Points, in no order, along strands that fork, close into loops and pass close to each other.
Points whose rows are less than 80.5 apart are linked; no others are. Some points are linked to none.
kunu: [-31  17 -18 -15  -9   3  39  12 -22  36 -31  -9   0   5   8  30   3  17
 -17 -20  20  -8  16  23]
Kepal: [ 30  26  -1   6  18 -24  15 -28 -10 -19  27   7   7  16 -11 -13   7  33
  38  -1 -16 -23 -62 -36]
Zigef: [-22  -6   0   5   8  10 -27  33 -14  -6 -21  -8  -5  -9  29   5   6 -50
 -19  16 -21  30  11  20]
dede: [-20  25   0  -7  47   8   9  14   6  18 -20 -20   0   1  34  -3  19  -1
 -12 -11 -22 -34  12  11]
Vep: [-35  37 -30 -13  36 -19 -13   2 -14  -8  -9   7 -17 -18 -19   6  -6 -20
  25   2  -2 -23 -11   7]
Bebu: [ 22   5 -12   0   3  -6 -20  13  -3  14  34   2  19   5 -15   7 -16  31
  25   4 -45 -20   5  18]
Vire: [ 13  -3 -36  -7   2 -16  -8   9 -10  24   2 -13  10  -1  14   0   6 -26
 -25  20 -27 -37 -18 -18]
vutuk: [-14  -4  12   4  35  -1   6 -14  23  10  28  27  19  -8 -29  15   0  17
  11 -25 -17   5  11   4]
gef: [ 19 -31  -5   7   6  16  -6  -2  -3   6 -13   3  22   0   6 -28  25   6
 -15 -18 -27  -9   3  -1]
pubu: [ -3  12  40 -16 -13 -32  -9  -8   1 -13 -31  -9  13   6 -14 -25  17 -15
 -20 -21   2  -3   3  17]
Timam: [ 25  19 -18  -3  12 -21  -2 -23  -5 -20  38  -8  31   1 -15   8   4  -1
  40   0   3  -7 -46 -13]
nuva: [-47   8  -9   0 -15 -13   2  29   2  10 -33  -6  -7  -7  30   3  -1 -52
 -11  32  13  15  24  31]
zumin: [ -6 -10 -15   3 -26  42 -41  36   1  -2  -6  21  -7  26   7  18  -7  -1
 -15 -17  28   8  39  -8]
Minu: [ 10  11   9 -31 -26  17 -34  -4   9  15  -2  15  37   8  -9  10 -21  -4
  -4   4  33  29  -2  -7]
bokod: [ 23 -27  13  33 -18  32   0  -7   8 -16  23  23   5   6  -5 -12 -23  12
 -33   7  20  21 -11 -22]
Bik: [ 23   7 -28   5  18 -16  -5   9 -14  35 -10 -18 -17   0   9  -2  -4   2
  16  29 -17 -39 -24 -37]
bagum: [ 11   3  16  -6 -19  10   6  -4  13 -36  27 -10 -42   3 -17  16 -19  -8
  -1   0  25  37   8 -10]
Kozu: [ 22  -9  19 -13 -26  44 -13 -13  12  -4  16  13   6 -12   4   8 -22  24
  19  12  -4  20  30  19]
Favil: [ 34  30  11  -1  -4 -28  22   5  23  10  15 -14 -15  14 -17 -15  -7 -11
 -15  15 -17 -28 -10  -4]
fege: [ -4 -31  20  13 -26  28  -6 -16  13   1  19  17  14  -3   1  32 -12  13
 -25   6  25   2   1 -33]
ked: [  4 -33  24  17  -6   9 -13 -33  24   4  14  42  39  -8  13  -1 -10  48
  19   0   4  -3 -14 -14]
Neden: [  1  43   5 -17  46 -21  18   4 -19  18   1  -5 -17  17 -19  33  -8  27
  36  -8 -14 -33 -11 -15]
liru: [-16 -25  10  11 -11  11   6  -3  10   7  30  -9  13  -4  26  30  -9  30
 -18   9  12 -25 -18 -30]
mik: [-26   1  12 -16  -9   9   8   9  -2  19  -3  -1  -8  -5   1  27   2   8
 -30 -34  14 -11  15  -3]
mit: [ 15 -18   9  13  -6  -1   8 -32  25  -6   4  19  -6 -30 -28   1  -4 -13
   6  -1  26  17   3 -15]
motal: [ 16  33  19   7   5 -17  10  12  -1   8   1 -30 -14   1  21   2  -6   2
 -23  -5 -16 -17 -22 -10]
Gefa: [-25   7 -17 -18 -10  24  -5  13  -8   6 -16  19  23  38  24  46   7  32
   4 -10  54  30  28   8]
goket: [ -5  13 -11  20 -23  28   8  16 -11  35 -33 -27  32  16  -1 -17   9 -19
   3  -8   8  16   6  22]
Koba: [ 17 -17  24  15 -10  15  40 -12  23  -6  28   2  13  13 -12 -19 -13  30
 -34 -13  22  -5 -11  -2]
dut: [-14  22  32  10  22  -1  10  12  16  21 -25 -31   2   5   9 -43  -4 -28
  -8  17 -37 -16 -13 -26]
feve: [ 14 -24  26   4  18  16  -2   0  30 -27   6  -1  17  24   2 -26  10 -19
 -15  -9  -2  48   8  15]
Mab: [  7  13  20 -31 -12  -8 -20 -21  12 -41   8   0 -16 -11  -7  12   0 -17
  15  -9  43  25 -14 -13]
viben: [ -5  47  -4 -18   0 -36   1  -4  19   2  13  -5  22 -12  -8  -4   1 -43
   5  10 -11 -18 -30   2]
meteb: [  5 -32   0 -14   4  21  26 -21  37 -32  34  23   1   1  26  -9   1 -15
 -30  12  15   6 -15  -8]
gedem: [ 20  -7  46   8  -2   2  27 -15 -10 -13 -13   0   0  10 -14 -52  -5   2
 -46   0 -28  -1 -25   3]
luzet: [-24 -23  -6 -22 -24 -26   2  -3  13  13  48  18   2   6 -17  38 -17  24
   9  10   5   5   5 -16]
rudal: [ 20   2   5  10 -13 -12  29 -14  23   4  33  25  -1   1  23 -42 -26  13
 -19  22   1  -4 -50  -5]
ripa: [ 13  26 -16 -18 -14 -46 -13   4 -15  16 -20   7  -5 -18   9  13  -2  -7
  -7   2   4  -8  -9  22]
pozi: [ -5 -10 -12   2  21  -1 -34  28  -7 -26   9  -9  -5  25 -15  -6   2   2
 -16 -36  14  14  -2  -4]
Biv: [ 11  -4  35  35 -10 -15  10  -7   5  -4 -23  10  -8 -25 -12  -4   7 -36
 -32   2  -8  12   9   4]
vivi: [-10 -11 -12 -12  -2 -12  17   0   2  16  24   6 -16 -12   0  40  -1  -9
 -21  -5 -19 -29   8   3]
dar: [ 30 -20 -16  21 -18  36 -16  10 -15 -12   2 -32 -14   3  12  -8  -7  20
  11  -3   7  23   3  -4]
kigug: [-19   4 -21   5  18  -2   1  -2 -37   8 -47 -29 -21 -14   2  -2  13  -8
 -11  -2  15 -17   0 -21]
Tafon: [ -4 -21 -17  37  -2  27 -16  13   9  18  12  14  -4   2  12  -3  -9  43
  37 -10 -12   1  25   0]
zeg: [-33  -9  30 -17  -9  20   0  14  17   0 -32  -5  -3  24  11 -10  15 -30
 -18 -18  29  42  27  -9]
Robog: [ 15  -5  23  16 -10   8  -4 -22  37 -21  17  41   9  -8 -14 -19 -20  -9
  -9   0  39  25 -18 -26]
teviv: [ 14   6 -25  28  -1   7 -13   9 -45  18 -49 -10 -12   3  -3 -15  25  -3
   6 -15  -6 -17   6   3]
Vinak: [  8 -41 -21  -4   2   9 -21  -4  -3 -34  27   8 -20  17   4  -7 -13   5
  -8   9  10  43 -23 -34]
tiful: [ 22  27   8   1  26 -12  -6  21 -10  26 -40 -24 -11  16   2 -11   1 -31
  -4  36 -24 -32 -17 -26]
bes: [-27  33  25 -13   9 -32  -2   0   2 -15   1 -32  10   0 -18 -20  -6 -54
   9  16 -20  -4 -20  -6]
Sono: [-20   7  16  -6  38 -12   8  -6   4  10 -16 -18  -6  -1  -3 -30  -2 -15
  -8  -1 -23 -12 -34 -53]
nagu: [  0  11  13 -12  49 -12   3 -22 -13 -15  -6   8   0 -14 -18  -3  26 -24
   5  -9 -36 -26 -11  -7]
Feri: [  0 -16  17 -12   8  -7   7 -28  24  -5  10  36   6 -15  11 -25   4  31
  13 -33   2  -4 -21 -18]
Retad: [ 21   9  34   3 -17  -4  37 -18   7 -18  32   7  -3   3 -16 -34 -28  12
 -37  -1   5  -5 -41  -3]
faku: [ -3   2   8  -3 -31  34 -22  12  13  29 -24  -7  36  -8  10 -20  -5 -23
 -10   4  17  26   2  -2]
ribi: [ -1  -1  -3   1 -30  38 -26  30  13  -4   1   0 -11  10 -22  -3 -23 -18
  -1   2  20  21  38   4]
mak: [ 30  11   2  -9  -1   5 -22  -5  17 -16   5 -15  22  -4  10 -22   4   2
  26   2   1  24  -1  33]
naruk: [ 34   4   7 -15  -5 -13  19 -28  -5   7 -12 -21 -10  -7  -6 -44   3  20
  26  -9 -14  12 -20   0]
Zul: [-39   1  19  -1  28 -34  13   8 -11 -17 -24 -30 -21   4  -2 -13  22 -36
   0  -3   9  15  11 -12]
vaz: [-24  13  12   3  49 -24   4   0  -4 -14 -28  -2  -1   9 -29 -14  22 -41
   9  14 -21 -42  20   6]
kozuk: [ 12  -1  25   0 -31  13  -9   1   3 -19 -17  -9  16   1   3  -8  24 -26
 -30 -15  23 -15  23  21]
fomul: [-11 -35   4   3 -36 -21  17  -3   6  24  33   5  -2  29 -21  20 -14  53
  -6  17   4   8 -12 -16]
Vofu: [ 12  12   2   7 -19   3  23  12  32  28  19  -5   0  14  -6 -26 -10   3
 -19  -7 -22 -22  11   0]
Sapi: [ -2 -30  -6   8  20  11  24 -22  15 -37  34  24 -22 -12   7 -23  -3  -3
 -12  -2  -4 -17 -22 -16]
maf: [-16  -3 -22  -7  -9 -10 -23  -7 -18   0   7  11  20 -22  15  65  -6  12
   2  27  23 -25  -7   9]
kuv: [ 11   3 -21   9   5 -13 -16  -1   4 -18  13   5 -41 -19 -27 -10  -4   0
  36  -9   6  -5  12  -6]
giz: [-18   8 -32  15 -17 -12 -10  21 -13  40 -18   9  -2  -9 -17  18  -9 -20
 -21   6  11 -25  12  -7]
bomu: [ 29 -20  10  11 -15  16  21  -5   7  -6   8  10  -6  15 -29  -5  11  13
  -5 -20   1  26  31  24]
popu: [ -3  27 -14  -6   9 -17  12  19 -22  -7 -45 -20 -14  -6  27   0  18 -24
 -14  30   1 -28   0  38]
kimol: [ -1 -21 -20  32 -26  21   4  11  -3  14 -13   2 -17   1  20  13  28 -33
 -32 -10   7  -2  21  -3]
tus: [ -6   2 -22  25 -19  10  -3   3 -33  25 -18 -12  22  -5 -25  36 -15  -6
 -20  -3  29  -3   0 -11]
lipim: [-16  23 -12  -7 -24  21 -18  34  -8   5 -16 -20 -17  -2  -5 -27 -21  -5
  19   9   8  12  20  30]
lat: [ 20 -21   3   8 -42 -18 -11  -3 -13  20  -6  30 -10 -17 -18  -8  -9  13
 -24 -13 -12   7  -4 -10]
tet: [ -2   9 -14 -15  14  14  11 -15 -16  23 -19 -11  26 -31 -17   8  -3 -10
  17   8  -9 -18  14  29]
rusi: [  8  -4  16 -24 -10 -14  22 -13  46   5   5   5  14   1  10 -10  22  -8
   7 -13  34  30  12   6]
Gal: [ 10  -2  -5 -20 -25  20 -19   8 -15  -6 -10  -1 -12  -9  32  20  -1 -10
 -13  10  17  22  16  14]
vev: [ -6   5 -39   2 -24   3   9  26  -4  40 -14 -37  -2  22  -3  -7   4  -6
   9  -6  25  29   7   3]
rela: [  7 -34 -10 -12 -14  -8   9  -9  -4  12  30   3  13  19 -13 -20 -24  39
   4  10 -10  -4 -31 -21]
Ren: [ 29  -3 -11 -15   8 -31  13  -8  13 -26  34  -2   0  16  -4  12  29  -9
  -8 -12   9   1   2  17]
teru: [ 18  -7  13 -14  13  20   0 -29  -4 -42  25  12  -1 -16   8 -26  -5  17
  33  -9 -22  24 -40   4]
Tikar: [  3 -35  13  -4 -16  11  13 -31   4  -9  19  11 -15 -12  24  21  -9  47
  25  27   6  19 -17 -13]
kapa: [ 11 -39   9 -18   0  15  15  -1  17 -15  31  19 -18  38   3 -20 -10  45
   3 -10  11  40   5   2]
mokup: [-33  15 -41 -11 -12  -3  -3  20  -6   8 -30   8   1 -11   9  21  -8 -25
 -27  15  35  -1   5  21]
sud: [ 21 -17   3  -3  34 -19   9 -25 -16   8 -11  15  15  -3  -4   2  33  11
 -10 -15 -23 -23  -2   2]
Kofaz: [ -2  17  -8 -21   0  -1 -18 -12 -11 -27  18   9   5 -30   8  11  -3  -6
  11   3 -13 -48 -18  -9]
nifad: [-30  -1  -1  20   0  -2  -5   9 -19  15  22 -22   8   6   7  45 -11  40
  -6  16   0 -45  -9 -22]
fol: [ 19  15 -19  10  -5 -39 -28  20  -2  15   3  23  -9  -7  17  29   5   9
   3 -16  -1  22   1  20]
Beke: [ 10   0  17  23  -1 -14 -37   3  -5 -21  22  20 -12  -1 -15  21 -22  40
   5 -22  -6  -7 -11 -14]
Lim: [  0   7   9   6   6  21  -4 -17  -5 -16 -23 -11  21 -29 -10  -2  13 -16
  -7  -3  17 -14  14  26]
viro: [  7   4   7   6   0   1 -16  15  -6   4 -26 -22   4 -19  53 -17  15 -21
  -2   8 -21  15  -4  15]
rotaz: [ 10 -21  -6 -15  -3  -5 -15  -3 -17 -33  39  -4  -4  17  -6  -7 -17  22
 -13  -1  -8   1 -45 -24]
Dem: [-10 -20 -15 -23  10  11  11  -1 -19   1  -2 -32 -29  -1 -24 -23   5 -14
  -6  10 -27 -16   8 -18]
mevo: [-18  38 -10 -16  30   8   1  17 -19  19 -43 -24   3  10 -15  -5  -9 -18
  -2  29 -10 -53  -9  -4]
Nak: [-18  11  22  -6  17 -30  27 -20  35 -42  28  15   2  -9  -4 -23  14 -48
  10   3 -19   4 -22  -3]
Zuz: [ -3 -12 -29   2  -1  20 -11  12 -14  23   0  11  18  26   9  42   8  16
  11   0  20  42  21  16]
mosig: [ 35   5  10  20  -6 -11  13 -20 -15   3  -9  -5 -19 -24 -27   9  -4  10
   0   0   2 -30   6   6]
mav: [ -1   0  -4 -26  25 -14  14 -32  13 -11   1  10  -6 -14   2 -31  27 -25
  25   9 -39 -36 -18 -14]
Dober: [-25   3  16 -17  30   1   0 -19  12   5   8   3  -2 -21  25 -15  -9  13
   5 -25 -17 -19 -30 -39]
fezom: [ 11  25  13  14   4  -2   8   4   1   8  20 -34   7  -1  11  17 -19  36
   4 -13   0   1 -18  -2]
Dif: [ 18 -16   4  19 -43  -2  13   5  10  17   1  32 -26  13 -11   3   7   7
 -19 -20  19  24  25  -5]
Noke: [ -9 -27 -12   1   8  18  -6  14  22 -19   5  -5 -36  -3  41 -12  13 -12
  -7  -3  11  26   9 -16]
Sal: [ 21  25 -16  10  11 -19  17  -6   8 -28  33   8 -31  14 -14 -19  -1  26
  36  -3 -15 -39 -27 -31]
Zako: [-27  31 -10  -5 -21   4  -1  25 -31 -25 -65  -4  20  12 -21 -17  -6 -10
 -24  11   9  -2  14  57]
romu: [ -1  12  46 -10  27 -29  23 -15 -15 -36 -17 -35   4  14  -2 -19  17 -36
   1  24 -35 -15 -19  -7]
moba: [ 13  22 -23   4  -1 -21  25  12  -3  38  -1 -25 -16  12 -30   6  -4   6
  18   0   8   2  12   7]
zagit: [-23  12   3 -40   5   5 -19   0   2 -41  -7  14 -22 -18  -1  -2   3 -21
  42   1   9  16  24  30]
nopa: [ -1  -8  10 -10  13  17  -1 -28   5 -33  45  18  33 -19  -7  19   3   5
   5  -9 -19 -36 -19 -10]
Tedu: [ 21  -5  25   6  -3   4 -18 -16   7 -43  45  42  -8   2   1  16 -28  42
  14  -3  -5  27 -20  -3]
Puzi: [-42  -5   9 -15  -5  34  16  17  -3 -13 -30  -1  -3  21  20  11  18 -38
 -18  -5  12  40  43  27]
rugav: [-23  19  10  14  16  -6   4  -3  25  17 -20 -21  10 -16  -1 -22   8 -15
  11 -24  25   5  -1 -15]
Fusud: [-19 -17 -31 -22   8   2 -13  18   9   6   0  19   6   9  -4   0  23  -7
   3 -17  22   1  41  17]
Der: [ -6 -19  -5  -4 -23  36  18  -1  -3  19  -3  -8  -8  14  -8  31  -2  13
  12  -6  27  50  33  -9]
Dudo: [ 27  19  10   7  20 -25   4 -14   2  25  14  15  11   0   9  24   0  32
  21  17 -35 -48 -34 -22]
lek: [-10   2 -22  27  -8  47 -23  15 -18   0  -7   7  15   8  29  52 -15  24
  12  21  22  11  27  28]
Bekef: [ 26  -5 -16  35 -37  -3  23  10  20  30  18 -13  -2  20   6 -13  -9  36
   6   6   2 -16   5  -8]
fus: [ 48  -8  -2  -9 -17 -29   3  -9   1  -4  11   0   7   4  21   4  16   5
 -19  -6  16  24 -16   9]
lem: [ 26 -13 -13  31  -7  -6 -14  16  -5   7  27   6  -2   7  -4  15 -16  46
  35   6 -18  14  11  20]
fod: [-17  24 -20   5  39  -3 -28  26   7   7 -17  -3  17  -6  18  -8   4  -3
   1 -21   0 -23   7  15]
Mafuz: [  3  11   7   3  14 -28   0   0  14  28  16  31   7 -19   1  26  -6  10
   7 -17 -17  18   1  14]
duro: [ 14  -3   3  13  -6  26 -10  -9 -42  -3  -7  -9 -19 -20  -1  17 -17  24
   1  -3 -19 -23  12   3]
Lar: [-11 -26 -12  -7  19  17  -1  -7   2 -36   9 -26 -28 -17   5 -16   8 -18
  -3  -2  -2  -9  -3 -12]
vefum: [  8  -5   0 -11   1   1  -1  -9  45  15  13  25  25   2  10  11   8  26
  29 -16  33  13  15   0]
lapo: [-14   3   4 -15  -2  21 -23  -2  30   3  20  27   7   2  30  36  -8  35
  47  12  27   9  31   8]
Vuve: [ 15 -18 -20 -21 -28  -4  12 -27 -24  27 -12 -23   1 -12  -6 -10   2  26
  18  -2  10   5   1  -9]
semog: [ -5  23   1 -38  11 -16  17   0  12   6 -13  -8 -24  -2   0 -34  14 -13
  22  11 -30 -50  11   4]
baze: [ 15  -3  -5  -2 -24 -18   9 -13  10 -25  45  13 -32  -2 -20  -1 -14  17
  30   4   5 -11 -11 -11]
vikud: [-29  24  -6  -6   6 -14   0  14 -42 -23 -51 -12 -17  -5 -16  -4  -8 -12
   4  18  -5  27  15  51]
niv: [ 34 -16  -5  41 -44   5   9   2   8  30  19  -1  14  15  20  24   0  34
   2  22  12  21  -2   3]
Sul: [  4  26  -9   7   5 -17 -15  24 -41  21 -22   9  -2   6   4  30  -2  43
 -12 -13  -6 -32  14  14]
Ratag: [  4 -31 -12   4  12 -27  -2  -3 -24  23   4   7  16  15 -15  24  13  38
  -9 -13 -11  -7   4  -7]
giloz: [-25  21  -2   9 -11  46   3   6  -9   6 -42  10   8 -29  -1   5 -14  -1
  -3  -6  24  -6  31  33]
kifi: [ 13  -5   3 -10  11 -29  -4  -4   4  -4  12  10  -1   2 -19 -27   4 -19
  -4   3 -29  22 -22  -3]
kab: [ -5  19  -7  -6 -12 -12  -2 -17 -13   2  31  -3  -6 -26 -14  19 -27 -15
  13  15 -26 -27 -35 -37]
rabu: [-11 -20 -20   1   3 -19  -9  19 -11 -10 -11 -20  -3  18 -38 -38  20 -38
 -15   7 -15 -12  22  -5]
gid: [ -2 -30  20  15  10   2   1  -6   5  -2 -33   2   0  -9  33 -42  31 -18
 -21   0 -22  10   1  -5]
zaf: [  0 -35 -20 -33 -15   5  -1  -1  13  25   7  12  18   9  13 -13  19   2
  -8  -8 -16  12  22   7]
Fiz: [ -4  -3  11  -1  18 -31  -2  16 -23 -20 -40 -30   1  33  22 -37  32 -15
   8   9 -26 -14  21  23]
Masul: [ 27 -21 -26  32 -12   1  22   7  -1   7  -5 -17  -2  19  10   1  38  -6
 -12  -8  22   3  11  -1]
Firid: [-21   8  -1  25   9  33   6  30  19  18  -6   7 -10   4   1   2  11 -15
   5 -18 -13  14  46  30]
Vepuz: [ 28   4  19  17  11 -18 -13  -1 -10  -7  16  27  -2  12 -31  -2 -25  36
 -21 -16 -33 -33 -21 -13]
Vuzib: [  2  -3   2  26   0   5 -34 -11  -1 -10  21  -7  40  -2  -1  24   1  49
  40  17  14 -19 -11   1]
Vodig: [  3 -13  11  14   8 -20  50   2  27 -10  20   3 -19   9   2 -44  -7 -30
 -27  26 -18  10 -12  10]
Budo: [-23  26   5 -48  -6 -32   4   3 -11   0 -27  10 -14 -15   4   5   4  -4
  -8  -5   4  -3  14  36]
Nelon: [  9  -3   4   8  18   5  26   8  15  33  17  14  -9  11   2 -17 -12  19
  -9   6 -56 -27   2 -11]
Zib: [-18   9 -24 -16  18   4 -18  -8 -22 -23  -8  11 -18 -34  -8   1  -6   2
  51  -9   4  -7   2  14]
Bika: [ 19  -5  -8   1  11 -24   7  17  14  -9   5  -9  -1  20   9 -12  36 -21
  -2   1 -18  18  20  41]
navuk: [ 14  11  -8  -2 -16 -34  -8 -14 -13  22  22  16  -1 -15 -15  22 -13  22
  25  27 -26 -51 -16 -26]
gedo: [-41  37  16 -21  51 -39   8   3 -22 -12 -64   6  -9  11 -25  -6  -2 -28
  23  32 -14 -33   5   6]
daki: [-33  35 -11  -2  -2   5   3  20   8   3 -15 -36   7  -1 -21 -23 -13 -33
  13  18   2 -15  16  27]
nov: [-35   6  -3 -10  30  -6  19  10 -30 -13 -34 -30 -10  10  -9   2  26 -16
 -27 -18  16  -9  10   7]
buz: [  5 -36  13  35   0  -8 -24 -23  -4 -13  21  29  17  -2  -3  -2   3  64
  34  16   6  -4 -30 -10]
Mazu: [  4 -36  15   3  22   7  26  -4  17 -17   5  14  -6  24  12 -43   8  14
 -23 -16   1  49 -11   4]
budu: [-16  18  35 -11  -3   8 -15   7  25 -12  19 -13  21 -11  -4   1 -23 -32
 -18   6   6  26 -13  -2]
muguv: [-20 -15  25 -22 -22 -16  -9  -1  13  -4 -20   4 -19 -10 -11 -32   5 -18
  -7 -16  -1   1  15  -9]
lev: [ 22  10  14   0  12 -13  20 -27 -11 -47  28  24  -5  -5   1 -18  -4  -3
  -2   0 -13  19 -67 -12]
Sef: [ 34  12  15 -20  -9 -12  -2 -26  15 -38  15   3   0  -8  -2 -37  12   8
  40 -13  -5  11 -17  14]
lazek: [  4 -10 -28   6   7   1 -19  -3  13  13   9  -7  37   3  -5  -2   6  22
  27  -7  18 -11  -3  -3]
simu: [-26  10   9   5  15 -11   4  20  -8   5 -45  -6   2  16  -5 -21  22 -27
   5  17 -26 -40  45  23]
pina: [ 22   1 -14  -1   7 -27 -15   4 -24 -12   5 -11 -16   2 -29  -2   6 -41
 -18  23 -37 -44 -13 -14]
rif: [  5 -16  15 -25 -11   6  10 -12  31 -16  20  10  -7 -20  37  -4  19 -13
 -18  -4  -8 -16   1   8]
mamam: [ -7  -1 -21  14 -17  11   4   6   0  25  17   0  29 -13  -3  57 -17  -6
  -8  26  25  -2   9   7]
fot: [ 10  37  14 -20  16  -4  27 -23 -14  15  -9 -21  26  -9 -32  17  -3  -2
  -1  -5 -14 -14  -2  26]
natev: [  7   6  -5 -33   2  17 -33  -9  12 -52  13  13  -9 -11  25   3   7  -9
  39  -1  29   9   2   4]
sena: [ 14 -26   7  25 -20  61   2 -11 -32   7 -23 -14   0   1  17  11   7  18
  -4 -17   1  27   2 -11]
vaga: [  6 -17  16 -23  -3 -22   8  -3  33 -19  -3  -5  11  15  10 -15  27 -34
  -1  15  11  38  15  29]
Nen: [ -8  39  12 -17 -16 -11   7 -15  17 -34  35  15  11 -19 -17 -13   2 -41
  25  -2 -14   0 -31  -6]
Pov: [ -4 -18 -41  18 -10  20 -10  18 -57  24 -25  -7   4  18   7  13  15  24
  -6 -18 -12   4   5   8]
fuvu: [-13   9   6  -5 -22  24  -7  -9 -18 -10  -2 -14 -17 -18 -14  31 -32  26
  17  -5  45  -2  11   2]
relob: [ 39  14  14  16  -3  -3  20  -7 -15  12 -26 -22 -14 -10 -25 -28   7  -1
  16   8 -27  -5   9  18]
zifep: [  2 -12   6  -3   6 -15  28 -18  10  24  32  27  -3  -6  -1  13 -15   9
 -30   9 -39 -37 -16 -12]
rosep: [  6  29 -16   6 -11  -4   2  11  26   0  -2 -37   2  -4  23 -15   4 -22
  10  14  20 -24   3  15]
Teme: [-41  12  15  -5  15 -30  -9  -5  -8 -25 -27 -12  17 -13 -12  -2   4 -51
   8  13  11   8   7  16]
vad: [  2 -22  -7  15 -26  10 -22  18   5  -1  -4  -2  -1   7 -37 -31  -3 -33
  -9  11 -15  13  33   9]
Zufa: [ 21 -11  21  27   7 -13  10 -24  -4  -7  -9  10 -19 -20 -35 -13  -3 -13
 -23  -2  -1 -16 -12 -26]
fudu: [ -3  18   7 -26  -5  -4 -33   5  -6  -4  17  11  33 -10 -14  24 -29  -3
  -4  -6   7  13 -16  10]
Mafi: [-37   1 -29 -19  -1  25  -6   8   1  17 -18 -11  17  -2   6  18   0 -25
 -10   0  50  23   5 -13]
vuvil: [  5 -23  -7  -8   2  18  -8   3  20  -9   9  -4 -22  15  17  -7  -3 -19
  -3  17  19  67  -1 -34]
Risas: [ -5  -3   2  -4  -9 -29  35 -21  39   1  21  34 -10  -7  12 -48 -12 -28
 -20  14   0   9 -37 -11]
Pifuv: [ -7  -4 -11  15  36  -1 -12  20 -11  -8  15 -15 -12  20 -11   5  -7  12
 -14 -20 -18 -22  -6 -22]
fale: [  2 -11   5  33 -11  -2  16   3   2   4 -13 -16 -36 -22  11  -1  12 -43
 -28  13 -12 -13  20  -6]
Papo: [-12  -9  -6  30   1  13   4  17  -8  42  -6  -4 -11   6  -6  -5 -14   3
 -18 -19 -18  18 -10 -37]
musev: [-30  17 -11  -4 -12   9  23  21 -14   2 -43   5  -3  25  14  18  22  -9
 -23 -23  20  27  17  45]
givuk: [-15 -40  -5  15 -21  23  31   0  -6  36  15   1   0  19  16  -1  -5  23
 -12  -8 -15  24  -5 -25]
geseb: [ -4 -36  12 -15   4  43  -6  -5  24 -11  25  29  -1  35  17  12   1  45
  10   0  11  31  35 -18]
denom: [-14 -11   8  -7  26  30  -9 -11  12 -18  31  28  16 -23  -3  28  -7 -18
   0  -6 -15  -3   6   6]
vate: [-10  22  -2   1 -32 -15   2  32 -31   3 -36  -5   7  21 -10  12  12 -24
 -33  -3   9  10  25  50]
rofof: [-11  -9   1  39  -6  40 -18   7  12  17  12  10  18   3  36  40  -8  41
  27  16  12  16  19  -4]
mufo: [  5 -22  13 -16 -32  10  -1  -2  -2  -1   0   3 -27  -9   1 -43 -13   7
 -18  -8 -13   5  -8 -12]
babuv: [-11  27   9  -7  22 -22  25  13 -21 -10 -46 -58  -8  26  24 -15  21 -24
   7  32  -7 -21   6  22]
fil: [ 12 -24  14 -23  -7  15 -17 -14  12 -13  -8  18  -5 -11  -9 -15  -6 -16
  11  16  -1  71   4  -9]
vusag: [ 17  42  -3   9  42 -27  12  12 -17  29 -16   0  -7   8   6  38   2  30
   2  -4 -16 -28  -4   9]
rap: [  6 -32 -13   2  -4   1   1  13 -40   9   0  -3 -21  19 -12  20  17  24
 -23 -29 -18  11  22   2]
Buf: [  5 -27 -10  25 -25  29 -15   0 -21 -12  11 -13 -20 -11   2  33 -14  34
  16  15  18  -3  16 -11]
vepe: [ 12  24   8  24  -4  26  -3  18  21   0  16 -29  22   9  12  23 -13  11
 -13 -18  24   7   4   9]
Peri: [-16  37 -12 -16   5   2 -37  12  -5  -4 -12 -12  10 -18  30  -4 -14  21
  18 -19  23 -23 -20   7]
Doke: [ 32   1  23 -16 -24  17 -14  -9   7 -17  25  15  -5  -4  27  19 -19  34
  14  16   9  30  -7  -1]
gile: [ -4   1 -13 -23  -9 -16 -33 -10  -7 -10   8  29   6 -25 -21  14  -3 -22
   3  -9  10 -18  -8 -15]
mir: [-10  22   3  -1  12  16 -14  32   0 -29  -7 -23   0  17   2   7  -5   0
 -13 -21  35  11  10  31]
bam: [-13  35 -32  18  34 -23   7  13  -9  14  -4 -10  -8  -2 -23  20 -14  -6
  15  -5  16   4  -7   4]
gola: [ 17 -31  11  35 -20  29 -13 -15 -32  19  -6   2  33  -2   7  12  -1  38
 -14 -10  -1  11 -17 -14]
kon: [ -2 -18  -1 -16  -1   8   9 -31   0  10   7  -4  -3 -28   1   3  -9  26
  49   0   8  17  -7 -17]
tepev: [ -5 -13  -7 -30   8   8 -36   1   9   2 -16  40   7  14   4  13  11 -26
  -2  -3  24  41  36  -7]
sos: [-19   8   9   9  10   1  16   4  43  14  15 -14  10  -2   0 -15 -20 -24
  -8  -3   8  24 -19 -20]
mutak: [ 13  10 -18  34  38  -1  14  13  -5  23  -7  -6   0   7  27  27  22   9
 -10  -9 -19 -21  10  10]
fifi: [-13  13   3  26   8   5  -5   7   6  53 -29 -12  17 -13   3 -14  -6  -7
  -9 -13   1 -11 -13 -31]
veru: [-51  19  -7   9  19  16  13  36  -5  21 -37   0  -1  15  17  -8  15 -18
 -13  -3 -20 -12  34  23]
zize: [ -3 -18  -7 -13   5  27 -29  -7  15  -6  18  43  16  -4 -13  38  -6 -12
   7   9  15  13  40  -4]
Befe: [ 16  -8  -7  10   0 -23  -4 -37 -15   0  18 -10  22 -22  12  26   1  20
  23  16  11 -10 -49 -27]

A piece is two or more points that can be reached from each other along the links. Count, over all rows, the pieces, the separate loops (a circle has one, a figure eight two, a Y none), the forks (points with three links) and the tips (points with one).
pieces -> 6
loops -> 0
forks -> 33
tips -> 45

A fork is a point with three links, a tip a point with one. Leave the first point through the second and follow the links. Name the first fork or tip that comes.
sud; Ratag -> bes
vefum; lazek -> tiful
tiful; dut -> vefum
bes; Teme -> sud
